Points, in no order, along strands that fork and pass close to each other.
Two points are linked if the straight distance between their rows is under 48.3. Some points are linked to none.
seve: [ -4  -3  20   3  -6   9   4  -8  -6 -18 -10  -8  -4   1   9  -5  -8  -6
  -3  -3   1   3]
vup: [ -7   8  -9  -4 -10   2  -5  18   9  14   1  -7   2 -10 -13  23   1  20
  -7 -12  -4   5]
Voni: [ -7  -5   3   4   6   2   4  -2   7 -20 -17  10 -20   0   0   9  21 -15
  -6  -8 -16  19]
dav: [  3  -7  -8  25  10  12  10 -14 -26  -8  13  -9   9   1   6 -13  -4  31
  20  -7  -9   3]
medu: [ 11  19 -12   7  17   2  15 -15  20  -2  -4 -10  -4   6  13  -5   5  16
  -5  20  -6  12]
riki: [  9  13   4   2 -21 -11   0  21  -2  23   4  -1   2   1 -16  22 -11  14
   4 -16  -1  -3]
reri: [-30  -5 -15   1   6  -3 -14  -4  16  -8  14  19 -18  -9  -3  -1  17 -12
   1  12  -4   3]
Kir: [-13 -17   7   5  10   7 -14  19  -6   9 -43 -19   1 -14 -21   1  16 -16
  -5 -16   1  -1]
nivi: [ 23  -2 -11  -2  10   1  -1   3  19   6  -9 -17  13   3  26   4  10  14
 -10  -1 -14   1]
Vuv: [ 25   1  -5 -15  -5 -18  10  -1 -11  17  18  -9  10  11  20   0 -14  16
   4  -5  -9 -16]
lidog: [ 16   3  17  -5   6  11   4   4   6 -11 -26   1  -2  10 -18 -10  11 -38
  -7   9  -2  -9]
Fino: [ 14   3 -11  16   4   6  17 -17 -14 -15   8  -8   8   9  10 -22  -1  20
  13 -30   0   5]
murol: [ 15 -12   2  -7   4  -4 -24  19   6   7 -32  -3  -8 -16 -30  10   7 -18
  12   3   4   3]
kas: [-21   0  -5  -7  11   6 -17   9  20  -1 -10  -9   6  14  10  -6  21   0
   8   3  10 -10]
zoko: [ -9  -4   2  25   2  10   4   0 -29  10   3  -9  23  -1  -1   4  -1  31
  18  -3   1  -3]
borap: [-16 -11   4  -4  10   0 -23   9   0  27 -23 -19  -1 -26 -17   7   6   1
  -4  -7   4  10]
vovaf: [ -5   4  12  -5   4  -4 -18  17   5  -5 -20  14  -7 -18 -35  12   7 -21
   2   5   5  11]
zul: [ 10  18  16 -10  -4  15   0   5  10 -17  10  -4  -3   2  -6  -9 -13  -2
 -18  -3  24  -2]
vomab: [  1  14   0   0   7   0  21  15  19  12   5 -15  -9   8  32  -3 -11   0
 -14  20   9 -22]
Vam: [ -1   3  11 -14 -11  15  -3  -2   1 -12  22   0   0  -9  -6 -18 -22   7
  -7  -9   9  -4]
bunol: [-24 -18 -40  19   3  -5  -6 -15   6  11   7  14 -13   7 -10 -11   5  14
   0  -5   0  25]
Genu: [-28  -8 -13  10   0  18  -3   1  -2   3  -4 -14   7  12   3  -4 -10  25
  -3   6   9  -5]
Pev: [ -4  18  13 -32 -13 -13  -2   5 -16   0  15  19  11  -2  -7  -3 -12  -1
   9   0 -13 -10]
voga: [ 15   4  12  -9   6  -2 -15  -3 -10  17  -6  -5  11  13   5   8   9  -8
 -18  22  13  -1]
gige: [ 10  -2  10 -15   4   5 -14  14   8 -22 -24  18  -3   0 -32  -1   2 -33
  -8   5  -1   0]
daga: [ -3  13  -8 -11  -2  -5   9  20  14  -1   5  -9 -16  17  15   5  -4  13
  -4  10   2 -15]
vigu: [  3  29  12 -27   2 -18  17 -14 -11  -6 -10   9  -4   0  12 -22  -8 -24
  -3   5   9   2]
mizo: [ 25  -3  34   3  15   7   7   9  -2 -21 -28   2  -4  -3  -3 -26  -8 -34
  -6  10   6  -7]
Vapi: [ 24 -13  -1 -10   9   8  -5   3  27  -4 -18 -25   0  -4  14  -3  11  -6
   4   8  -7  -6]
foveb: [  6 -18   4  -1 -13   3 -16 -21   4   1   2   4  -3 -15   3   8  -3  13
  15   8  -5  14]
gudul: [ -1   3  -6  -4   3   9   3  10  13 -23  -2 -21   4   0  25  -2   7  15
   0 -13   9  -7]
Toz: [ 19  20   4  -6  14  -5  24 -18   6   7  -1 -14  -9 -10  21 -20   2   7
  -7  18   6   6]
zov: [-17  -9   3  24   6  -6 -12  -2   7 -10  24  27  -8 -17  -2  -9  22 -24
  -6  15  -1   5]
nufiz: [ -3 -16  -4  -5 -15  -7   0  -8 -15   4  33  16  -1 -15 -22  -2 -11   7
  25  -5 -19   0]
Rep: [  3  18  11  -5  -9  -1  -6  -4   6 -20   8  25  -7  -1  -9  -2 -11 -14
  -4  -5  20   9]
zopos: [-15 -14 -29  15  10  -1   3 -27  14   5  18   9 -13   9   5 -22  -3   8
  -5  11 -10  18]
lubu: [  5 -19  -8  -9   3   4 -16  20   2   8 -13 -16  15   3  20  12   2  -6
 -21  -4  15 -14]
lako: [-10 -11  -2  -5   3  -5 -19   0  -3  37  -7  -4  -1 -12 -16   1   4  27
   6  -1  -3  15]
nagen: [ -3  15  -6   6  -2   6  22  -4   8 -17   5 -17   3  -5  21  -9 -13  16
  13 -11   9 -13]
Beme: [ 19  18  -7 -18   5  -7  15 -12  -9  -1  10 -10  -7   7  19 -13  -7  11
  -3  -3   1  -7]
Vobe: [ -1   9  -3 -13   4  -5  -8   9   8 -15  -3  -1 -15   5  12  20  10   1
   1  17   7  -6]
kog: [ -6 -16 -21   5   1  -9  15 -10  -8  -8  32  14 -11   1 -13 -11  -2  -1
  22 -11 -22   0]
zubu: [  4   8 -34 -19   6 -10  19 -16  -9  -8  27  -2   9   5  -5  -3  -6   4
  15   7 -17  -7]
fibo: [ -3   7  -6 -28  -5 -13  16  -3 -25   0  24   2  10  11 -11   2  -5   3
  17   3 -25 -18]
tok: [-11   9  -2 -20  -5  -2   4 -10  20  -6 -12   3  -4  17  -2  -5  10 -18
 -10  -3  -2   6]
zan: [  2   5   6  -1 -20  -4  -2   1 -15  13  17   9   3  -4 -23   2 -12  18
  14 -15  -6   3]
Ful: [  8  20   0   0   1  -2  10  -1 -19  -4   5   5  24  15  12  -5   6   2
  -4 -28   3  -8]
bogi: [ -2  -5   6 -17  14   7  -6 -12  11  -3   0 -11 -12  -8   8  -4   7  -2
  -8  39  -4   0]
buta: [-11 -12 -11  15  -5  -5 -18  -1 -10   0   6  20 -18 -20 -13   7   0  -8
  -7 -19  10  20]
rin: [ -3   6   2  11 -13  13   9   2   7  -9  19 -12  15  -5   3   4 -14  26
  17  -5   0 -12]
viv: [ 23  13   6   9 -17  -6   1   6  10   2  -4  -2  -1   7   0  22  -2  12
   8 -10   4   1]
renu: [ -9   7  -6  -7   2   3   5  -4   8 -14   8  13 -21   3  -3 -11  12  -6
 -14 -16  -6  13]
Fudok: [  4 -25  22  -8 -10   3  -7   2   0  -1 -30 -10   2   3   2  11  -7 -24
  -7  19  -3 -13]
tif: [  8   3 -22  -1   6 -12  11 -10 -18   7  24  14  -3   9 -24  -2   8  13
  18 -17 -22  10]
fofi: [ -2 -12 -17  24  -4  -5  -3 -29   3  -8   6  20   5 -12  -2   3  18 -16
  -3 -15  -6  23]
Migov: [ -5 -15   2   2 -15  -4 -19 -22  -7  13 -16  -4  12 -20  -9  16   0   8
  18  -6   4  17]
Movat: [-16  -8 -20  25 -13 -19 -12   0   0 -11  24  31 -16  -9 -11   1   2 -15
  -2 -16  12   9]
mema: [-14 -18  -4  17  -8   4   1 -23   6   2  15  11 -18  -4  -3  -1  -1   6
   5   9  -6  13]
gitu: [ 24  -5   3  -2   3  -8   7   4   6  23   2 -10   4  16  29   2  -3  15
  -6   2  -6  -5]
Loti: [  1   3  10 -29 -14   3 -13  13  -2  -6  10  10  12 -13  -9   3 -17   3
  -8 -11   0  -1]
mel: [  3 -14  -2  22  -6   7  -7 -12   4   7 -27 -13   2   1  -4  17   3  12
   7  -7   3  16]
naped: [-10  14  -9  10   3  -7   5   1 -23   6  -6   3  30  24   7   3  16  12
  11 -14   2  -5]
nonam: [ -1   4 -23  -3  -3 -21   8  -3 -31  21   1  -1  16  13 -15   5   3  18
  20 -20 -18   5]
Segol: [-24 -10 -15  14   0 -12 -11   1  -7  27  10  -1 -11 -19 -23   4  -3  28
  25 -10  -3  10]
Zinod: [ -7  13 -27   9  -2  -2  11 -11  -8  -8  -3  -8  22  22  13   6  -2  16
  20   0   3  -8]
padeb: [-11  -6  12   4   0  14  -1  13   3  -4 -33   2  -5  -4 -18   8  21 -18
 -11 -18 -14  13]
rav: [-26   4  -5  -8  10  -2  -6  -7  19 -19   1   3  -8   2  14  -2  15  -7
  12  16   5  -5]
mufa: [ 22 -15   6  -3  -1   5 -11  11  19  -1 -22 -13 -10  -3  -9  17  11  -7
  -4  10  -2   4]
zuli: [  0 -15  16 -12  -1  12  -2  -8  11  -1 -15 -23 -10   2  11  -8 -11 -15
 -13  32   2 -10]
neka: [ -7  14   3   0  -9  14  13   8   6   0  11  -4  -4  -8 -12  18  -5  19
 -15  13 -14   2]
Rem: [ 25 -23  29  -3   0   6 -17  14  -4  15 -20  -7   4  -4 -11   3  -2 -22
 -10  29   0 -19]
nibo: [ 30   0  15   5   0   5  -5  27   0  -7  -5   1  -3   1   5  15 -10 -10
 -21  -8  20  -6]
zago: [ 27  -6  25  -5  21  -2   6  17 -12 -10 -24   2   5   5  15 -16  -9 -46
 -22   6  17 -15]
Tavez: [ -3   8  27  -4  -2  10  -2  10   2   3   3   2  -2  -8 -11  14  -4   1
 -14  21  -2  -4]
feked: [  8  -1  23  -9   6   6 -12 -11   2  -8   4   5  -6 -13  -7  -2   3 -17
  -8  28   1   5]
pag: [ 12   7   2  -3   3   5   5   9   4 -10  -6 -10  26   5  31  -5  10   0
  -3 -26   6  -9]
lef: [ -1   3  -6  -2   5  10  17   1   1  25  20 -13  10  17   3 -20 -23  21
 -12  16 -10 -12]
sudi: [ 10  -5  22  -2  13  -1  12  17  -9  11  -5   5   7   3  27  -1 -12 -43
 -21   7  18 -18]
Buno: [ -4   0  14  -4   2  -3  19  17   4  18   7   2   1   8  31  11 -13 -21
 -19  10   3 -24]
vur: [-11   9 -31  -3  -3  -6  26 -26  -9  -6   6  -8   2   9   7   6  -8  11
  15  12 -18  -6]
Kezu: [-20  -6   5  36   9   5  -9  -3  -8   1  21  22   1 -22 -12  -7  25  -5
   2  -2   3  13]
Pefar: [ -6  17  20 -28 -10 -12  10  -5   3   7  -9   6  -5  14  10 -13  -7 -19
 -10   5  -6  -5]
Vovug: [ 23   0  11  15 -18   8  -3  -8  14  -8 -24 -15   5   8   5  16  -3  -2
   8  -8  13   7]
moke: [  1   5  -2  17  -9 -14 -15  -4  10 -23  19  38  -6 -11 -13   2  -1 -27
   5  -3  18  15]
Relo: [-26  -4 -15  17   8  14  -4   9  17   1 -16 -14  11   6  13  -3  10  20
  11  12   0   1]
rufu: [-14 -12 -14  10   2  -4  -8  -1  -1  -2  -5  11 -13 -32 -11  15  16  -1
  -1 -24 -14  22]
bunus: [ -3  24  15 -22   2 -16   8 -10 -17 -18  10  27   1  -3  -1 -12 -11 -15
   5   0  -8  -2]
rusa: [  5  -1  12  11 -13  10  -4   8 -17   3  10  -8  16   2   2   3 -11  19
   8 -10  16 -16]
Zoti: [ -8   3 -20   2   3  15   0   6  -7  11  17 -13   9  19  -7 -10 -14  28
 -12   7  14 -11]
vema: [ 13   6  33  21   2  -1  17  10 -16  11  -7   5   2  22  22  -4  -3 -11
 -13 -10   7 -11]
zani: [-24 -13 -29  17   1 -10  -2   5  -8  15  15  11 -25  -2 -23  -2   4  14
  11 -11   1  12]

A fork is a point with three links, a tip a point with one. Leave the first point through the second and follow the links. Name the first fork or tip that comes.
sudi / zago -> medu
gitu / nivi -> rav
Fino / dav -> Pev
Kir / borap -> riki
Zinod / naped -> Fino

Follow the links from the first point to the second, and from the first to the third. Name the last point that the two ways share.
Ful / mel / zul -> Pev
moke / Zinod / Migov -> Pev
zuli / Vam / nonam -> riki

A fork is a point with three links. Follow the links from the first point to the second and name the forks in between, in order.
Rep / naped -> Pev
zan / pag -> riki, Pev
zov / gitu -> rav
Tavez / Pev -> riki
Loti / neka -> Pev, riki
